Each row is a point on a landscape with many valleys, with its height.
A ball rolls from a point to the lowest of its 5 nearest points, and stops where none of them is lower. Distance is the straight distance between rows; heights are no part of it.
fafef height 22.9: [108 148 110 105 209 110  56  98 102 109 134 112 131  90 131 136  80 148
 151 155 144  89  46]
fif height 62.2: [100 133 162 159  80 141 127 133 154 100 103 123 132 155  72 107 126  85
 150 120 100 202 102]
ziz height 73.9: [113  74 137 134  99 153 139 137 130 105  89 126  89 121 108 106 168 109
  93 157  59 161 143]
suv height 73.7: [ 80  66 138 177 147 109 172 163 159 110 115  54 135 142  62 141 115 129
 176 221 106 103  76]
Nis height 40.8: [130 174  94  66 175 107  96  98  84 180 152 107 152  63 164 161 103 187
 153 129 130  72 125]
Purev height 66.2: [ 84 100 132 196 127 132 193 171 157 125 107  87 166 181  66 153 121 150
 193 208 138 102  87]
zuvis height 33.5: [107 148 123 149 168 112 112 121 139 109 143 128 156 121 113 138 100 133
 141 160 211 129  67]
lozat height 70.7: [ 94  94 138 159 103 133 125 150 134 101 101  77 111 137  71  98 129  93
 156 183  63 171 103]
Zaru height 45.6: [121 125 102 154 132 107 127 136 141  87 148 107 122 127 118 129 121 110
 131 155 187 134  99]
talut height 58.8: [132 121  91 146 136 119 131 123 129 105 159 108 132 111 166 131 121 129
 114 140 186 102 117]
Gar height 16.0: [111 181 126  96 219  96  84  80 115 156 134 121 161 122 128 163  88 168
 131 150 158 112  87]
Fom height 56.8: [163 145 103 103 135 118 123 118 111 159 140 133 143 106 184 156 135 153
 111  86 144 102 174]
Tegev height 56.5: [ 93 129 140 194 134 123 207 156 149 139 116 111 152 189 106 148 141 158
 173 189 200 104  94]
bukam height 30.7: [150 169 151  95 147 118 113  98 121 176 109 151 154 156 154 152 121 151
 109 109 111 153 158]
Votu height 49.7: [152 153  79 107 130 113 130 111 103 155 169 116 160  85 190 157 101 154
 118 117 182  82 146]
Pifi height 49.2: [152 153 119  86 166 102 140 101 112 173 127 106 147 128 197 166 135 195
  97 120 119 109 149]
Kibit height 66.3: [154 163 136  80 121 116 110 126 104 213 125 173 143 115 145 157 160 138
 117  37 116  78 197]
Bak height 71.9: [118 101 125 143  84 157 217 135 143 139 124 103 104 161 186 113 161 140
 106 135 120 133 156]
zura height 81.7: [ 78  99 123 153 180 104 112 155 155  70 117  74 118 112  47 130 108 117
 160 205 147  78  45]
Situ height 53.1: [156 155 112  95 154  89  25 103 109 100 151 174 131  88  97 114  92 122
 161  95 141 131 121]
mav height 57.1: [133 132 124 134 114 118 114 124 150  90 139 139 131 132  97 100 106  81
 117 120 164 166 113]
Vis height 73.1: [ 93  86 138 195 114 124 164 171 142 111 116  56 147 139  56 119 123 103
 164 210 137 131  90]
lome height 36.2: [131 162 106  69 173 108  68 100  73 145 151 126 133  68 158 143  95 168
 150 127 132  73 114]
Rafis height 44.4: [116 156 131 131 178 124 165  91 129 173 123 103 144 161 169 166 129 180
 116 151 141 117 106]
ziv height 27.4: [126 156 110 109 179 106  83 106 119 106 149 122 133 106 131 139 100 145
 118 140 161 114  86]
Keta height 65.6: [135 138 117 147  90 135 179 124 140 138 140 136 131 175 186 142 135 143
 114 117 154 146 152]
marus height 25.8: [145 172 131 104 175  94  60  89 111 141 142 144 150  98 139 150 103 154
 138 130 117 127 121]
sese height 66.1: [ 95 108 158 179  62 178 111 131 157 105  98 112 151 135  50  96 127  56
 163 134  69 202 115]
revup height 55.7: [121 112 124 153 115 132 166 135 142 104 123 102 119 153 132 115 131 137
 110 141 131 144 130]
lenem height 56.4: [ 95 113 155 149 106 122 149 126 163 128  85 111 115 174  95 104 133 131
 143 151  75 179 114]
Seto height 76.0: [106  78 152 134  66 179 174 141 131 119  94 145  92 129 124  98 176  86
  99 138  64 145 156]
pada height 49.1: [120 140 147 158  87 134 165 121 168 112 138 112 130 168 118 113 114  88
 121 130 191 151 120]
Lege height 71.1: [ 82 107 151 171 135 133 200 131 146 145  98 100 149 193  88 131 128 174
 195 187 106 141  90]
tefi height 61.2: [ 97 115 140 154  95 146 211 133 149 140 111 105 109 174 152 126 141 161
 124 150 107 156 136]
Dek height 68.3: [163 117 143 109 131 132  51 140 115  96 138 179 120 111 106 102 118  87
 122  91 120 155 124]
lak height 10.3: [168 148 149  83 173 102  81 106  95 160 116 158 135 117 132 143 132 173
 117 114  86 136 142]
gava height 54.8: [ 79 138 165 166 104 138 179 116 153 152 101 129 125 195 106 125 124 145
 165 128 104 190 124]
vepu height 88.6: [157 103 101 124 127 135 107 150 118  72 150 156 102  83 124  93 123  99
 112 123 133 110 134]
gapa height 63.2: [113 129 168 119  99 164 176 136 143 153  96 155 125 169 171 122 155 151
 119 107  90 155 159]
lobit height 80.3: [138 101 133 125  97 156  84 146 123  75 121 154 100  90  78  88 145  56
 105 108 105 157 136]
rim height 85.6: [106  88 105 143 146 111 104 153 135  72 127  89 103 111  79 110 115 117
 124 198 123 128  69]
dilim height 34.0: [148 179 126 115 162 100 108  98 120 150 149 144 160 119 144 139  91 141
 133 114 180 135 132]
mokal height 58.1: [154 161 114  94 142 111  85 121 102 146 148 150 147  89 152 138 117 150
 125  82 136 103 148]
budi height 27.5: [124 145 126 144 161  96  76 120 136 103 128 134 125 123 100 118 106 119
 135 156 155 159  65]
zev height 35.5: [117 154 114 116 175  95  54 116 110  94 155 134 139  80 116 120  81 117
 157 137 188 116  70]
kot height 56.7: [160 142 127 107 121 133 171 127 122 175 115 127 135 166 199 148 145 155
  83  99 120 132 163]
kig height 44.7: [124 169 128 164 114 135 159 112 146 146 151 130 164 157 153 151 107 128
 113 120 216 136 129]
pega height 70.8: [116  94 120 194  73 141 210 141 160 119 135  88 150 151  97 128 133 104
 147 163 179 129 128]
Kud height 32.0: [132  95 104 113 151 126 130 125 108  96 136  94  95 122 155 117 132 152
 108 154 113 102 109]
nipu height 59.5: [134 123  89 138 137 131 183 118 124 145 149  79 135 134 205 159 136 169
  86 144 178  87 143]
pifuv height 56.6: [ 94 100 118 153 140 120 182 134 155 127 116  84 131 157 127 134 129 146
 136 196 139  94 103]
Duro height 57.5: [166 151 154 104 130 135  79 114 128 130 131 177 139 131 125 133 118 108
 127  76 140 144 151]
ninal height 44.5: [130 169 115 110 181 112 132  96  95 174 150 101 176  84 175 178 103 185
 115 128 177  82 124]
Zusog height 64.8: [ 88 118 137 191  93 132 206 142 144 139 123  93 143 179  91 124 140 134
 176 179 155 153 109]
rimu height 33.9: [125 150 148 143 161 104 104 123 132 116 120 115 129 174 103 128 117 141
 142 156 119 165  83]
mut height 54.9: [139 117 145 138  72 162 157 134 159 103 108 143 127 149 144 111 129  85
 104 101 125 159 157]
sulo height 61.6: [163 133 109 107 118 135 125 126 129 133 138 138 135 118 152 135 135 122
 116  99 141 124 146]
sonu height 64.6: [156 150 107  92 126  78  79 128  41 126 171 142 104  37 130 113 123 126
 171  95 114  42 147]
zazo height 51.7: [120 139 109 162 131 134 194 128 149 149 131  81 126 161 178 150 130 169
 122 147 170 112 113]
Koma height 26.4: [128  90  99 137  94 160 169 140 142  89 129 111  91 111 152  99 155 109
  89 143 125 130 146]
Rom height 45.5: [144 148 153 129 125 122 122 116 137 137 130 165 143 163 147 136 128 120
 109  95 122 164 135]
kuv height 80.6: [ 90 124 122 139 190 103 142 129 146  99 109 101 124 142  94 149 105 144
 153 189 159  82  46]
Zes height 63.6: [111 127 159 132 114 137 152 132 146 136 101 132 100 170 140 116 149 151
 116 135  75 169 139]
fem height 68.8: [159 151 138  84 135 125  49 150 111 156 154 202 122  72  89 120 144  78
 161  33 106  99 169]
loza height 81.1: [117  85 129 144  79 170 128 147 133  85  92 119  91 109  86  93 147  69
 109 133  66 152 145]
pif height 55.8: [115 110 124 114 144 127 167 108 124 128 121  84  91 150 177 135 147 164
  93 152  95 120 137]
nefuv height 58.0: [163 151  81  98 143 115 110 123  84 135 168 113 129  70 190 140 122 158
 125 114 148  64 157]
todid height 35.7: [119 127 121 122 186 112 105 118 135 102 140 101 128 129 117 125 118 148
 126 164 116 117  73]
muva height 76.3: [119  73 138 126 127 133  93 147 112  83  93 119  79 116  92  98 140 109
 105 176  48 150 111]
zavo height 48.1: [114 124 145 157  65 157 173 131 157 114 115 128 129 163 116 113 133  89
 123 123 127 176 143]
benu height 64.4: [171 180 143  88 126 135  78 122 137 176 141 189 158 127 134 147 127 102
 127  51 141 115 188]
rofo height 30.2: [106 136 175 138  78 167 144 131 167 124 110 165 147 173 125 111 131  93
 138  97 106 186 139]
Mabu height 66.9: [131  80 138 103 115 157 137 149 102 130  84 144  81 116 151 121 167 144
  81 129  63 137 148]
figag height 64.5: [116 101 140 158 102 141  96 131 152  81 109 113 117 132  64  78 128  72
 140 148 106 193 111]
Keri height 47.5: [162 142 100  90 138 109  94 137  70 153 153 154 116  79 153 131 137 158
 131  95 111  78 160]
Lokoz height 77.1: [122  76  88 139  94 148 117 149 127  53 125  90  80  86 106  81 129  84
 109 183 114 124 123]
vumel height 75.1: [157 144 126  79 129 122  95 148 117 199 148 190 120  97 125 157 160 102
 138  22 116  74 183]
losi height 65.5: [ 97 106 150 133  57 189 193 146 138 149 106 143 112 155 166 104 163 134
 111 126  70 157 161]
pok height 58.7: [155 154 149 116  92 148 150 130 136 180 125 166 153 172 170 143 138 136
 104  73 128 142 172]
gon height 55.3: [116 115 136 142 118 127 117 131 134  87 108 114 108 136  96 114 128 109
 115 151 112 170 116]
Zoz height 57.4: [160 147 118 128 112 128 139 119 143 157 147 143 144 129 167 142 113 131
 104  84 159 131 165]
gifeg height 46.4: [ 76 144 149 144 171 116 194 110 150 142  99  95 152 185 119 162 130 180
 144 185 154  90  72]
zibaf height 46.2: [150 130 151  98 135 143 133 120 113 156 113 153 122 137 168 148 173 158
  97  91  91 126 166]
vosep height 66.4: [163 147 139 107 123 127  77 120 118 122 148 186 128 109 121 119 100  91
 135  65 135 126 153]
tav height 43.6: [125 125 124 143 137 113 134 126 143 112 131 115 136 148 117 125 129 128
 120 151 156 148 116]
dubap height 56.0: [161 155 100 106 141 105  74 123  97 125 165 144 140  67 149 130  94 123
 147  94 156  97 136]
Ran height 52.4: [117 116 163 132  86 170 166 143 150 131 104 155 119 158 158 117 151 104
 104 111  99 146 161]
Rofu height 75.9: [111  82 121 178  67 151 171 129 157  89 130  81 106 131  94 102 131  79
 140 163 143 140 128]
Gilab height 57.2: [153 113 138 100 143 138 105 140 104 128 118 168 112 102 143 124 148 125
 107  93  87 126 158]
kerof height 78.9: [159  88 113 110  95 171 124 156 125 114 148 164 101  88 142 114 152  78
  92  64 124 112 162]
zopu height 37.3: [114 143 117 127 171 118 138 113 137 125 138 106 140 145 127 148 110 160
 123 159 172 107  85]
zapod height 64.7: [147 109  92  91 152 120  82 131  90 107 158 140 109  74 144 116 127 145
 133 120 120  84 135]
tef height 64.3: [110  97 118 172  72 147 198 138 158 116 135  90 122 148 135 102 145 112
 130 155 161 138 134]
Mumad height 39.0: [126 142 128 165 122 116 127 119 151 125 151 135 154 156 126 139 111 133
 132 133 194 164  99]
zufi height 58.5: [162 130 132  84 153 105  46 124  88 119 150 193 123  65 101 104 132 122
 145  73 109 122 149]
velam height 54.3: [156 188 155 102 128 124 109 114 144 187 141 173 177 162 145 161 112 116
 124  59 158 138 168]
sigos height 51.8: [155 159 158  93 118 127 113 128 126 186 125 187 142 148 152 156 138 117
 111  61 124 131 192]
Vogus height 68.1: [163 112 144  96 127 154  91 158 113 148 143 186 101  95 107 112 157  88
 131  51 118 107 167]
guf height 68.4: [135  66  93 112 159 137 105 136 102  63 126 121  73  93 126  84 144 131
 108 154  75 109 122]
fos height 55.6: [174 185  99  87 120 114 120 128  99 186 140 155 151 104 164 154 130 128
 127  56 144  88 187]
Dazuv height 44.0: [162  85 121  84 161 120  71 146  71 121 130 170  96  74 117 116 167 143
 125  89  66  94 141]
Rarig height 40.5: [110 161 141 151 144 116 157  94 142 146 117 117 151 175 138 163 121 167
 130 174 146 146 103]
voro height 77.4: [ 88 107 119 165 159 102 126 155 151  89 113  78 125 158  55 126 114 113
 168 203 109 126  66]
neru height 30.1: [155 126 132  72 171 111  90 129  75 182 130 166  95  75 128 151 167 163
 123  72  71  89 156]
gifi height 42.5: [158 180 132  90 135  99 116 101 110 206 126 158 174 120 154 163 112 162
 112  92 120 128 188]
ziva height 74.5: [109  82 111 190  78 148 123 145 161  70 123  79 126  92  42  94 111  55
 147 171 134 165 113]
kekug height 47.3: [ 83 115 158 165  67 164 170 145 154 132 109 124 115 165 126 107 130 115
 158 129 102 179 132]

For each start below, name the point where the ball stops.
voro: Gar
zura: Gar
Vogus: lak
kerof: lak
Rafis: Gar
Rarig: Gar
Dek: lak
vumel: lak
